Each row is a point on a tangle of strands that fork, close into loops and nearly touch. The rows are in no order.
In the rows, 128 means zero.
Points whose rows are less than 135 apart are linked; no others are. Some points are linked to none.
(928): [176  56 130 113 102  64 153 101 179 155 143 133 141 142 158 105 137  96
  71 145 156 109  70 124 145 119 143 169 118 121 107 135  99  85 122 114
 105 122]
(1463): [125 158 117  90 124 124  86 129  91 106 116 144 139 139 132 127 116 177
 183 150 157  63 162 136  96  94  88 127 118  81 147 102 154 105 115  81
 174  81]
(67): [150 151 108  99 136  88 127 146  91  81 110  85 105 179 151 167 141 105
 165 147 124  42 170 126 108 122  94 119 146 124 163 181 133 146  74 139
 145 131]
(1494): [114 191 143 184 131 127  72 115 117 139 138 184 129 100 102 148 153 212
 124 129 129 177 123 129 120 165 117 120  83 135 157  93 160 123 125 138
 102 120]
(188): [113 124 133 134 126 214 102 150 134 186 160 116 145  97  78  52 155 111
 196  59 140 146 174 118 140 113 124  82 133 170 103 142 129 179 106 177
 131 121]
(1548): [140 141  72 121 114  85 110 149 203 152 152 123 124 155 136 157 187 113
  78  77 141 159 108  89 106  80 123 147  95 102 195 139  62 109 150 137
 136 114]
(1022): [127 154 135 118 109 113 117 136 132 123 127 141 113 114 134 156 183 166
  98  96 127 110 142  99 101 132 101 109 124 128 157 146 129 111 120 133
 118 116]
(503): [132 183 154 150 182 132 144 117 101 113  95 154 111 147  96 198 127 162
 111 143 116 164 126 116 100 169 111 147  98 122 158 128 152 181 106 146
 114 157]
(1376): [153  80 144 177 120 158 137 143 134 172 163 144 141  80 109  94 136 102
 127 168  69 193 100 172 159 167 157 141 106 119 137 140 122 180 138 162
  65 162]
(1314): [131 123 107  99 131 106 161 116 137  92 107 110 141 147 163 132 133  58
 107 110 116  85 177  68 118  80 101 127 190 105 152 177  81 131 110 135
 131 128]
(678): [125 162 164 158 121 107 152  52 112 116 106 134  97 136 120 178 142 151
  62  79 158 150 124  71 131 168 152 142 153 169  97 147 116 136 108 135
 123 126]
(1339): [150 124 101 145 106  94  72 164 102  91 139 133 112 112 137 142 148 121
 192 142 111  51 163 130 139 123 105  92 144 128 170 166 146 122  86 129
 123  86]
(959): [156 131  91  79  85  67 110 148 169 144 144 125 113 165 124 188 154 132
  86 130 177  87  99 115  73  89 119 184  97  81 172 123  81 126 135  78
 144  99]
(793): [126  83 142 106 150 152 174 153 113  94  98  92 128 124 150 119  77  59
 145 166 101  99 132 138 140 140 134 124 162 115 118 162 131 156 125 132
 118 163]
(170): [106  81 108  93 157 147 155 183 155 127 126 110 167 154 149 114  76  98
 134 197  87 152  97 164 129 129 148 144 105 101  84  91 128 118 193 112
 129 155]
(1603): [103 155 159 132 175 155 137 133  91 121 101 115 118 114 102 136 128 194
  94 133 130 168 107 181 133 164 165 117 140 155  98 108 183 126 160 110
 118 176]
(1421): [146 134 121 147  68  79  71 105 103 118 137 177 103 113 100 148 153 175
 122 100 159  88 152 100 111 150 139 145 149 118 107 128 145  97  83  93
 152  31]
(981): [148 127 143 145 119  91 123  88 131 107 131 140  97 137 129 165 127 140
 123 135 156  82 110 111 117 169 134 152 123 130 120 142 128 123  79 118
 156  86]
(1530): [115 218 140 134 117  83 134  69  90 127 104 118  85 189 113 179 128 167
 104 122 145  92 149 126 132 139 124 171 158 148 118 121 114 130 109 102
 144 112]
(1476): [137 131 130 150 150  95 150 120 201 147 145 155 130 185 127 166 150 123
  88 124 133 214  82 117 110 157 151 173  66 140 148 106 112 169 155 155
 149 150]
(736): [142 141 119 155 113  82 153 126 146  88 122 145 124 123 149 169 175 151
  72 127 114 103 138  99 128 148 116 135 177 138 127 160 121 105 122 145
  94 138]
(395): [111 118 116 181 107 111 131 136 178 177 170 151 164 130 122 100 146 146
  77 136  87 212  96 166 144 142 156 152  87 151 144  98 114 121 173 159
  87 167]
(601): [102 156 140 197  88 124  80  79 117 147 154 204 145  78 116 124  98 167
 160 133 137 137 147 102 139 136 124 137 120 125 134  77 122 113 147 121
 124  57]
(733): [167  63 117 110  77  84 134 126 173 161 166 137 132 121 149  97 105 101
 136 150 157  82  76 148 137 123 144 166  76 115 123 107 109  95 132  91
 114  85]
(531): [108 153 106 124 132 163 146 210 142 124 157 132 175 138 110  75 195 153
 118 146  58 209 154 185 153  97 128  59 146 134 148 135 178 127 162 151
 138 209]
(1500): [162  61 137  93  63  86 129 107 155 170 154 126 120 119 132  92 122 127
 110 138 191  99  78 156 112  98 154 166 121 131  82  88 121  84 107  52
 134  82]
(82): [174  83 112 152 135  60 135 135 159  93 126 165 127 125 155 177 166 153
  80 176 127  83  99 123 113 165 116 146 147 120 132 148 119  96 112 158
  98 134]
(58): [ 88 164 159 112 176 127 154 101  79 103  84 120 135 130 117 150 102 202
  99 151 138 145 132 164 120 134 149 140 171 125  90  93 160 115 194 106
 123 160]
(1448): [119 202 118 124 132 140 105 150 114 145 140 122 105 164 106 172 173 119
 138 101 140 145 163 121  87 107  93 109  95 133 200 144 114 182  96 157
 128 164]
(265): [141  87 161 160 146 177 143 115 130 136 116 118 109  86 130 123  91  87
 148 138 122 176 104 107 142 162 162 144 113 134  94 125 130 175 110 143
 137 130]
(1435): [151  98  74 123 120  92 143 153 144 102 133 118 154 113 159 100 155  93
  94 145  79  60 166 128 150  94 108 105 193 100 147 182 104  76 129 138
  73 160]
(371): [119 175 126  92 154 196 112 145  85 113 124  94 123 149 129 111 179 172
 167  80 120 139 161 119  87 106 101  43 112 123 181 121 185 128  97 154
 164 121]
(732): [132 178 111 127 114  36 116  73 108 136 127 145  97 176 112 189 127 163
 122 173 144  69 134 171 117 141 134 197 136 140 123 116  97 128 117  94
 142  95]
(1617): [127 123 151 118 170 188  94 147 118 134 130  91  88 126 100 102 121 140
 166 100 157 170  73 124 119 143 146  95  64 145  91 110 169 143 100 132
 196 110]
(1518): [ 99 190 136 159 119 110 120 140 137 154 153 159 129 130 114 154 152 212
 103 118 113 184 119 172 114 136 124 132  82 165 153  88 155 103 159 129
  94 143]
(377): [110 134 101  98 119  88 137 153 170 130 146 141 161 142 147 131 125 157
  96 136 126 124 127 159 114 102 116 150 113  97 119  75 100  77 186 108
  96 119]
(1215): [164  62 132 120 136  55 175 130 150 126 126 128 121 161 154 132 119 125
 127 215 119  66  86 179 125 153 139 163 131 132  87 115 121 121 128 107
 105 130]
(1092): [160  84 139 137 123 125 181 130 133 123 110 122 125 126 142 132  92  48
 116 153  83 108 140 136 157 153 140 139 179 122 120 193 115 184  94 146
  97 188]
(1058): [118  81 102 153 106 169 123 163 169 144 149 128 186 117 112  73 124  98
 101 156  61 232 101 155 188 113 186 135 168 120  77 108 108 130 205 128
 144 169]
(1555): [141 197 121 125 184 127 126 106  76  96  87 167 147 166 107 196  82 155
 189 197 123 105 170 121 118 120  79 148 122 100 163 134 145 144 127 137
 139 142]
(269): [103 135 171 121 145 155 166  97  76 125 106  82 115 110 117 104  88 112
  99  84 110 137 140 157 155 136 168 119 180 156  91 128 146 164 166 117
 123 194]
(1320): [102  97 110 104 133 202 149 186 129 148 153  98 170 106 140  43 106  78
 178 153  74 142 155 162 130  95 132  74 136 104 129 140 149 126 158 141
 113 154]
(576): [ 91 133 146 113 137 110 171 104 106 107 103 104 142 140 130 130  83 145
  95 153 121 106 132 171 150 130 149 142 187 145  68 110 128 111 193  95
 110 172]
(1674): [139 145 109 100 107  93 120 126  98  86 117 102 120 148 165 148 153 101
 139 102 126  47 187  89 104  99 100 108 184 108 160 186 110 123 104 130
 150 107]
(1516): [118 131 157 156 145 150 147 111 117 106 105 127 121  94 127 128 147 137
  93 107 120 172 130 107 133 154 156 110 161 155 109 145 149 130 136 156
 112 156]
(818): [140 127 123 138 110 104  71 124  89  70 108 183 106 105 113 145 146 171
 165 126 144  80 147  93 114 155 126 115 161 111 118 138 173  83  63 138
 178  33]
(121): [100 111 139 140 143 166 123  95 118 137 132 110 131  94 126  94  40 122
 187 156 144 123 107 144 152 139 142 146 110 103  84  90 130 124 154 102
 143 106]
(598): [104 135 143 158 106 145  72  85 113 150 145 157 121  85 110 113  89 163
 170 124 161 126  98 130 134 137 131 120  74 124 114  77 139 119 124  97
 156  72]
(1526): [126 160 147 176 108 111 108 104 132 117 129 178 113  99 128 159 160 191
  97 116 132 140 123 102 127 174 123 131 111 136 129 116 135 101 116 141
 116  98]
(287): [ 80 137 145 153 144 143 140  95 110 104 107 148 156 101 130 128 108 136
 116 111 126 164 159 104 129 141 137 127 162 124  98 101 137 122 174 149
 125 133]
(1420): [119 127 146 118 165 203 114 144  72 113 114 104 130 105 123  91 137 171
 190 116 129 127 149 113 108 124 104  41 138 107 149 117 189 119 108 153
 156 120]
(734): [142 177 127 179  58  65  76  94 115 137 146 182  94 110 109 172 187 199
  88 100 153 108 136  96 117 156 137 142 124 141 145 134 122 107  98 115
 140  69]
(106): [127 162 121  64 119  98 120 145  72 111 111 127 120 158 139 132 144 192
 167 156 141  30 170 165  91  77  97 129 156 108 135 122 162  90 115  73
 146 101]
(396): [112 114 123 101 124 173 100 125 146 140 119 138 128  93 117  88 154 125
 163  46 170 176 124  77 128 115 133  78 102 152 124 122 158 115 117 147
 196  60]
(1037): [110 184 153 114 162 171 130 100  79  97 106  91 130 150 130 136 108 136
 161 115 144 109 163 105 106 111  99  93 136 116 149 130 141 151 105 130
 172 120]
(825): [161  52 140  78 140  87 167 136 132 120 112  97 104 126 147 110 127 109
 125 185 146  56  76 177 127 155 157 145 158 140  46 130 135  98 101  84
 128 117]
(399): [140 134 157 156 127 157 141 140 106 153 140 111 100 112 112 125 134 131
 107 120  92 159 117 181 142 161 133 131  96 167 143 130 153 186 103 143
  72 186]
(283): [102  99 107  88 181 177 151 203 157  88 119 104 141 170 139 117 131  96
 134 144 109 199  98 128 112 129 137 119 105 107 103 134 163 136 140 143
 215 149]
(320): [139 141  80 142  99  85  73 155 112 128 153 137 122 110 139 149 141 114
 184 153 141  62 183 152 152  88  91 133 130 106 203 133 116 120 120 117
 128 101]
(136): [118 155 171 162 135 138 121  61 110  98 107 151 106 106 111 154 123 145
 111  88 169 145 141  55 127 167 148 132 155 143  91 138 132 130 108 134
 166  90]
(1180): [105  71 109 123 132 166 131 162 155 139 144 121 181 118 146  84  77  82
 124 181  58 197 104 162 163 120 177 137 137  98  67  97 113 105 223 131
 122 152]
(1319): [126  63 154  78 172 146 170 151 121 120 102 100 111 121 137 128  96 134
 122 191 144  91  57 163 118 160 154 141 150 120  42 123 149 117 131  95
 136 151]
(514): [116  79 140 139 131 155 148 118 152 131 125 118 147 102 150 103  58  87
 145 160 127 160 104 108 160 141 156 152 113 115  73 102 118 127 166 132
 137 106]
(1566): [150 103 140 123 126 134 165 104 154 132 117 114 118 146 131 129 128  68
 101 113 113 137 126 119 131 135 138 135 138 143 131 182 100 178  95 154
 108 165]
(1277): [105  84 116  64 174 165 163 189 161 109 111  84 145 175 150 107  97  98
 124 166 106 162  81 166 123 118 154 128 121 109  86 128 137 124 175 123
 195 179]
(1707): [127 106 132 156 100 140 113 103 121 118 117 158 124  66 126 107 150 118
 140  79 148 127 147  38 152 133 118  95 160 159 102 155 137 112 105 159
 139  74]
(1134): [166 102 115  69  72  69 128 121 165 151 143 124 117 156 139 139 136 137
  93 131 184  88  87 138  78 104 150 193  98 107 115  94 107 118 111  53
 146  94]
(302): [138 171 127 161 173 104 140 131 111 109 104 167 116 148 109 212 104 162
 142 202 116 117 148 129 122 149  95 151 107 103 161 129 152 153 134 143
 108 153]
(1446): [128 100 151 136 124 154 119 103 140 130 101 138 120  72 110 124 149 109
 115  57 187 173 119  49 136 137 144  97 130 154  88 136 134  97 108 136
 193  56]
(1145): [151 124  76 165 125  80 141 151 145 109 139 129 144 130 150 160 145 104
 125 149 102  93 173 117 145 105  93 129 182 102 178 167  74 117 143 156
  69 152]
(1471): [ 94 181 131  90 138 166 150 106 125 130 126  83 141 183 135 126 131  92
 135  64 144 147 170  97  95  88 121 127 142 132 148 137  83 168 122 140
 167 137]
(56): [104 166 136 177 135 163 109 123  97 143 143 166 165  87 117 100 117 144
 177 126 110 145 199 135 137 115  99 106 149 120 155 112 145 142 139 159
  88 134]
(158): [118 110 129 123 121 132 150 100 163 157 128 112 143 111 130  82 124 101
  57  89 117 155 102 119 159  96 161 122 166 152  89 135  95  78 163 110
 112 146]
(120): [106 135 130  90 162 152 160 123 173 118 106 102 155 180 127 140 130  47
 116  74 131 179 145  90 108 106 126 144 140 117 121 164  87 190 132 158
 165 166]
(279): [129 150 124 143 101  74 136  96 171 138 142 161 148 160 143 176 133 144
  72 128 149 135 119 100 117 137 123 178 116 114 141  99  73 115 163 131
 105 118]
(946): [154 137 131  97 162 124 151 153 146 102 106 108  96 176 131 195 142 103
 122 151 129 108 106 116  92 159  98 134  86 120 171 161 130 171  92 137
 127 165]
(759): [138 104 104 153  60 123  75 108 124 121 137 179 130  77 131 101 149 126
 165  84 139  95 176  75 140 118 118 110 143 145 141 151 132 114 109 116
 154  35]
(737): [137 127 132 128 114  76 146 111 185 161 147 145 139 173 138 156 144 135
  72 132 145 151  76 148 110 142 150 186  69 127 127  89  98 118 167 128
 125 131]
(1705): [118 128 118 164  60  64 121  90 136 124 149 130 145 131 145 107  98 105
 143 106 117  79 173 139 166 100 125 164 187 142 126 136  87 112 139  99
 106  90]
(849): [114 203 134 111 167 167 123 164  88 120 135 107 118 171 121 130 189 176
 128  82 113 166 163 144  87 105 106  74 107 159 171 130 176 142 109 150
 137 175]
(1571): [156  88 138 110 161  83 174 113 154 124 116 150 102 156 131 167 122 145
 120 219 148  88  67 153 114 181 139 170  85 131 100 119 130 138 113 125
 115 149]
(1423): [105 175 161 119 166 196 123  98  62 138 109  72 139 150 118  92  90 142
 175 100 145 132 168 142 117  97 129  99 148 125 138 103 151 175 132 133
 161 155]
(752): [ 95 153 133 146 100 110 148  85 129 103 127 167 156 108 142 138 135 161
  61  90 124 152 144  97 128 120 134 136 173 131 103 108  97  89 173 136
 111 107]
(317): [128  99 117  80 121  90 144 147 108 103 118 133 117 137 141 124 130 177
 146 152 123  55 134 176 104 106 112 141 172 116  90 101 136  73 106  79
 129  93]
(442): [142  65  99 143  95 114 122 169 176 160 165 135 137  78 145  71 142 102
 148 131 106 116 101 137 139 121 114 102  83 127 153 131 125  88 126 138
  91 118]
(1128): [114 113 123 165  82 108  94 100 126 109 139 176 147  75 137 116  99 128
 168 126 138 114 159  92 147 131 118 130 141 111 118 116 122  99 129 125
 132  57]
(573): [107  95 108 122 166 199 122 218 129 143 156 118 157 107 131  81 118  86
 217 176  73 171 140 160 114 112 124 104  97  84 140 136 156 156 137 164
 128 149]
(629): [100 121 159 103 195 163 139 143  75 130 112  79 105 120 106 107  99 178
 136 162 115 138  81 182 124 146 160 115 116 135  80 105 189 126 153  97
 126 175]
(298): [128  97 101 108 113 142 139 146 137 123 138 121 166  93 149  68 155 105
 135 105  98  91 171 109 142  97 106  75 183 121 157 179 120  91 121 151
  88 129]
(164): [179  43 102 148  91 105 132 138 172 150 158 130 136  86 154  70 137  78
 109 153 100  79  95 123 164 126 126 116 125 119 140 166 109  97 109 136
  85 117]
(888): [146 115 154 119 117 112 156  93 107 120 113  78  91 130 132 120 153 125
  40  91 140 101  97 136 153 128 154 112 188 180  86 173 131  84 104 105
 110 157]
(1027): [129 107 157 163 157 159 134 125  68 102 105  99  93 106 120 100  82 142
 180 139 114  84 114 144 161 162 147 105 168 142  88 132 175 137 104 120
 133 150]
(517): [140 146 144 154 152 111 142 110 160 123 112 175 118 153 121 191 125 129
 102 142 146 165 107  96 109 176 126 148  90 130 159 129 118 173 131 163
 133 144]
(1138): [124 150 108  66 181 121 128 153 129  92 102 137 127 168 127 179 107 133
 159 171 158  82 116 120  76 121  93 144  82  83 139 107 122 133 123  97
 177 106]
(816): [137 176  97 148 153 151  99 171 108 126 143 165 158 112 126 157 106 123
 207 175 141 122 179 126 118  90  73 106 101  79 198 112 134 141 147 153
 118 138]
(856): [ 96 128 151 102 149 164 109 135 134 122 128 129 114 119 123 104 119 152
 153  94 171 165 100 107 114 133 145 114  93 120 109 103 155 106 124 122
 188  80]
(398): [111 162  92 143 119  89 137 136 147 128 139 140 156 144 150 166 116 116
 120 138 109 132 171 120 139  90  93 146 139 109 174 114  75 116 175 128
  78 152]
(360): [154 120 160 165 128 192 127 158 105 179 163  93  77 110  83  87 151 110
 121  83 104 183 104 185 156 156 159 110 119 177 118 137 140 206  94 157
  85 166]
(84): [140  78 147 118 157 196 169 168  99 120 115  88 129  91 128  99 108  82
 142 155  76 143 108 167 157 161 167 126 147 113 106 167 141 178 131 135
 116 170]
(1486): [126 147 167 106 121 134 101 103 109 158 122  85  80 148 131 116 121 150
 119  97 171 103  68 159 137 139 147 129  90 166 102  88 140 126 102  73
 153 128]
(237): [150 106  80 119 116  59 113 121 206 134 142 150 157 157 157 152 157 119
  52 112 136 141 104  95 130  99 129 160 106 100 150 123  57 100 173 129
 114 111]
(1386): [135 109 127 132  84 107 111  98 177 138 138 170 132 108 126 138 156 126
  90  85 170 148 108  72 115 119 135 153  96 134 116 124 110  96 124 118
 142  63]
(225): [136 148 124 151  55  49 109 105 120 135 156 147 135 116 139 120 143 167
 110 118 119  79 157 148 141 111 126 147 168 141 119 111 117  74 146  92
  94  93]
(650): [176  54 133 148 113 125 154 127 143 136 116 107 120 103 139  79 124  64
  89 134 123 101  98 113 168 144 150 107 152 152  92 190 129  91  94 134
 100 133]
(819): [126 199 116  94 180 145 117 158 129 120 119 115 107 191 114 184 137 119
 151 129 139 132 124 116  87 128  98 123  71 123 198 138 134 171 112 135
 152 152]
(1474): [129 119 140 115  87 131 108  95 104 146 137  91  89 146 140  90  94 119
 156 102 160  64 113 150 152 121 132 135 117 168 113 116 133 129  94  76
 143 108]
(1472): [154  85 115 167  81  56 127  88 166 123 150 142 124 125 141 116 102  70
 132 130 126  85 130 117 166 130 131 162 148 150 123 147  87 112 120 134
 123  75]
(1062): [109 151 114 161 100 104 119 153 177 148 166 160 160 122 127 140 169 176
  65 120 101 184 118 147 128 125 123 121 106 138 155  97 126  92 176 147
  76 155]
(1369): [159  76 105 108 121  96 125 139 194 158 139 144 142 126 139 100 180 119
  42 109 135 140  77 132 132 113 149 128 104 134 116 140 106  66 120 137
 114 119]
(936): [106 107 138 101 142 158  99 128 120 145 142 137 115  89 117  84  78 151
 192 133 165 131  84 134 126 135 132 127  91  92  85  73 147 105 135  96
 177  75]
(379): [127  94 110 132 131 188 117 153 159 172 155 117 142  82  90  36 176 106
 152  79 123 192 135 114 158 114 143  76 150 176 105 160 138 143 115 162
 134 123]
(1702): [105 131 158 165 150 147 110  76  65 129 116 110  97  94 110 112  42 151
 173 143 136 115 103 142 158 146 144 137 161 132  72  97 157 127 128 105
 146 121]
(542): [142  81 118 111 164 128 159 125 194 103  94 142 165 169 165 181 110  65
  84 136 127 158  97  78 105 144 138 170 113 106 103 130  87 144 150 154
 167 134]
(255): [108 143 154 128 173 187 141 127  74 126 105 107 146 119 112 115  85 124
 177 137 113 165 159 161 133 122 124 135 134 112 136 120 146 196 120 150
 128 161]
(239): [107 184 152 104 153 146 141 144 125 129 126  97 126 159 112 132 143 148
 110  94 106 178 142 154 108 124 129 112 124 157 148 129 147 166 126 141
 132 175]
(496): [125 116 159 106 155 192 147 162  68 126 120  91 148  96 116 102 136 111
 127 143  74 180 125 204 160 149 166 119 158 125 113 141 151 176 171 124
 133 190]
(1252): [133 120 158 127 144 215 110 176  82 155 141  72  87 110 100  71 137 125
 143 100 105 176  88 183 143 150 152  88 110 169 115 121 179 173 107 140
 120 170]
(1412): [126 112 112 158  96 128 138 147 153 193 166 114 155  90 133  55 134 102
 117 132  84 122 121 193 163 117 143 106 144 142 144 141 111 105 143 124
  30 173]
(161): [128 144 138 153 128 189  95 142 135 169 157 116 134 115  80  87 194 145
 148  41 130 152 191 105 124 128 113  86 137 185 128 159 129 198  87 194
  96 136]
(592): [116 134 120 116 164 184 122 171 115 122 129 143 159 115 136 110 116 120
 214 163 106 147 158 125 110 108  95 100  85  89 169 111 148 142 140 154
 134 134]
(178): [102 145 137  62 126 156 142 131 126 109 120  86 136 151 146  97 122 104
 135  73 138 118 136 109 107  86 120  99 133 137 121 130 121 118 140 118
 176 116]
(1514): [121  83 132 127 187 179 140 168 156  94 102 139 142 116 136 144 115  87
 142 150 103 191  96  97 101 160 135 133  88 100 105 141 147 160 137 163
 176 137]
(1430): [132 197 146 154 140  98 108  69  55  99 103 112  95 182 105 183 120 161
 141 126 119  85 157 128 138 155 134 140 175 164 121 145 152 148  72 138
 141 115]
(724): [137 123 101 118 106 116  58 160  93  76 127 166 115 109 133 143 152 147
 193 134 145  69 170  93 104 122  99 103 140  79 168 146 171 105  77 135
 165  48]
(1550): [139 109 152 146 160 203 115 135  64 113 110  99 107  78 122  85 118 134
 168 117 122 129 120 110 133 154 142  70 143 131 111 138 188 160  92 151
 132 144]
(754): [129 103 126 124 138 137 156  99 185 132 121 115 144 157 139 150 101  44
 112 106 120 152 108  90 121 126 132 170 116 124 133 143  66 168 125 148
 136 140]
(1157): [129 171 148 126 160 144 131  99  65  88  82  94  95 175 120 143  97 144
 168 160 137  80 155 136 126 136 112 119 150 145 125 133 157 156  91 115
 140 136]
(1403): [152 131 131  86 130 116 149 140 131  91 121  80  85 165 142 149 137  83
 112 116 133  65 124 114 111 138 111 120 131 130 144 190 125 154  72 120
 138 143]
(799): [105 128 113 139 107 162 111 147 154 145 147 145 139  84 123  78 160 128
 147  79 117 157 138 110 124 124 128  90 129 156 132 133 132 111 130 154
 121 119]
(1222): [125 116 110 135 114 106 124 116 200 140 130 168 159 148 118 145 166 140
  61  73 149 204  99  65 126 122 147 161  96 135 105 114  96  77 154 139
 177  67]
(7): [124 101  98 143 104 150  95 176 169 173 166 149 141  74 126  71 171 125
 184 107 102 156 124 134 129 126 111  69  86 133 175 127 142 101 119 168
  97 105]
(1273): [143  92 131 116  74  93 108 133 127 138 142 185 117  78 121 121 187 200
  94 106 152 123 120 124  98 134 140 124 151 125 113 100 158  51  93  99
 116  78]
(405): [152  73 158 162 167 175 140 136 134 106 105 157 124 104 129 159 127 100
 116 148 114 200  81  87 123 189 154 136  99 121 102 146 141 189 118 180
 144 141]
(1507): [113 137 167 133 163 141 174  89  72 137  90  79  71 140 106 142  67 128
 119 136 116 133 117 176 163 148 149 150 147 151 110 118 148 197 144  91
 120 194]
(97): [110 143 114 106 111 151  91 128 103 130 132 120 140 128 137 108 111 117
 200 120 140  79 169 121 115  96  88 110 106 103 168 113 135 125 115 100
 159  82]
(534): [125 186 132 150 130 171  87 138 138 170 159 129 106 136  78 132 177 126
 139  69 135 166 147 106 116 134 106  97  94 163 172 145 128 198  72 183
 110 145]
(966): [123 155  74 132  65  87  79 115 127 143 160 128 128 125 133 145 127  99
 153 120 153  91 183 113 135  90  84 147 123 112 208 126  72 148 140 116
 119 101]
(1713): [ 91 170 163 174 149 148 118  89 106  90  98 178 156 104 109 160 123 163
 121  87 140 191 159  60 116 155 139 130 154 127 117 118 140 141 150 160
 148 108]
(867): [134 147  81 113  97  81  89 142 165 158 153 128 108 150 121 179 162 113
 107 117 179 118 120  99  94 103 118 154  76  91 214 144  60 150 150 111
 144  90]
(1206): [131 167  58 113  56  77  68 150 111 157 148 120  93 151 116 166 141 116
 125 139 176  91 157 126 101  78 117 166  91  94 220 144  76 140 148  76
 144  93]
(1067): [139  96 113 113 134  97 132 121 213 148 130 145 161 169 130 127 187 137
  26 108 127 199  62 107 135 116 168 146 100 132  95 121  97  71 135 136
 163 124]
(1557): [138 111 133 105 100 109 149  87 132 149 125  83 124 140 136  77 135  97
  60  70 143  92 109 120 161  87 146 123 170 169  95 164  97  75 108  97
 119 134]
(873): [129 154 149 122 138 164  78  89 116 151 127  93  77 159  89 111 109 145
 145  95 178 139  54 128 122 155 134 125  49 157 115  86 152 153  89 100
 172 113]
(878): [125 112 167 151 136 147 149 104  70 102  97 102 114  93 117 124 121 126
  84 118 114 141 131 126 170 163 168 111 203 159  78 162 154 144 134 132
 107 188]
(520): [127 201 141 141 140 106 167  96 105 149 116 137 104 169 113 176  83 143
 147 166 102 111 167 176 156 111 113 162 141 146 160 115 126 170 140  98
  81 186]
(771): [109  81 121 105 117 179 148 156 119 127 123 105 162  98 149  49 118  89
 181 120 106 101 172 119 129 104 112  58 173 115 131 147 130 122 133 146
 127 124]
(1184): [111 129 146 100 121 113 175 112 110  90  91  95 111 135 140 142 124 151
  69 126 132  86 129 143 135 132 145 134 198 154  78 153 137  97 133 107
 114 161]
(997): [138  95 123 106  92  82 118 163 139 119 152 115 119 121 150 110 142 129
 143 142 130  58 126 160 126 122 114 123 130 122 128 137 137  94 111  92
 115 103]
(617): [160  84 130 161  61  90 106  74 161 141 146 164 123 101 128 122 135  85
 123 111 173  98 128  76 148 126 137 158 116 140 111 129 101  99 106 113
 144  43]
(108): [153  83 137 120 160 116 176 119 163 100  97 144 134 157 153 174  99 100
 104 188 123 111  93 106 116 168 126 171 107 124 106 123 117 141 138 135
 131 132]
(685): [126 160 154 146 120 123 167 124 108 153 124 120 134 139 119 143 117 128
 116 137  97 156 148 174 140 132 136 152 133 149 153 128 125 180 133 120
  61 200]
(1477): [129 222 126 137 150 123 132  93  61 129 100 142 120 186  94 182  85 142
 169 161 125 121 191 152 133 117  85 148 126 137 174 128 138 168 111 136
 119 175]
(372): [106 102 145  81 187 150 151 150 109 136 107  94 108 125 118 107  82 162
 160 197 136  98  69 194 117 131 136 134 113 110  58  83 164 103 137  77
 131 156]
(433): [145 101 124 145 146 162 130 186 157 117 132 147 155  96 122 133 169 110
 124 126  99 172 133 115 109 161 111 101 120 130 149 173 143 173  95 191
 106 162]
(1668): [109 200 131 108 141 147 125 134 112 170 136 109 146 154 128 122  69 133
 195 153 114 136 164 182 130  82  97 140  92 118 173  86 121 142 155 101
 110 168]
(12): [117  97 126 153 100  99 133 118 181 170 164 139 147 132 152 111 104 132
 103 151 123 184  85 161 152 137 151 167  79 140 126  83  95 103 182 139
 103 131]
(1282): [114 115 127 113 119 116 135 109 166 124 117 154 168 114 133 107 143 138
  43 103 125 171 112 108 157 120 156 114 171 129  73 110 112  50 178 136
 109 119]
(352): [143 169  84 151 126 127  62 175  94 131 154 160 113 112 133 146 128 153
 216 172 153  84 161 156 134  91  66 101  91 107 223 124 142 108 110 131
 117 127]
(1002): [112 123 121 106 120 133 139 137 126 108 128 117 142 127 161 103 101 109
 162 151 121  81 149 124 125 110 101 127 135 106 138 114 131 103 147 106
 119 119]
(896): [139 177 112 141 112  46 132  92 140 130 137 172 104 175 106 218 140 176
  96 176 161 110 126 123 118 152 122 175 107 112 149 100  89 139 144 111
 116 111]
(1628): [124 157  74 122 141 103 143 175 132 123 124 142 191 160 172 197 111 127
 129 169 123 144 187 144 134  73  88 128 121  83 152  93  79 102 203 135
  81 178]
(43): [171  99 155 144 117 131 167  98 126 118 122  91  99 119 121 114 144  87
  56 101 120 122 103 108 158 149 144 115 166 178 108 190 114 134  79 138
  96 162]
(1004): [121 180  98 123 171 128 138 173 114 114 134 157 185 146 156 163 111 137
 175 156 114 152 193 132 110  78  80 113 107  72 165  85 118 107 184 153
 124 144]

A tip is a point with one link. Name the tips that can be reached along the links from each point below, in the order of the rows.
(1145) | (82), (225), (255), (1252)
(825) | (1314), (678), (496), (178), (1507)
(601) | (1058), (1474), (239)

How many points has the smallest loop of links through each point below? Write 0 if it is on no loop.
(1446) | 9
(1603) | 16
(1518) | 19
(1463) | 6
(573) | 11
(1617) | 0
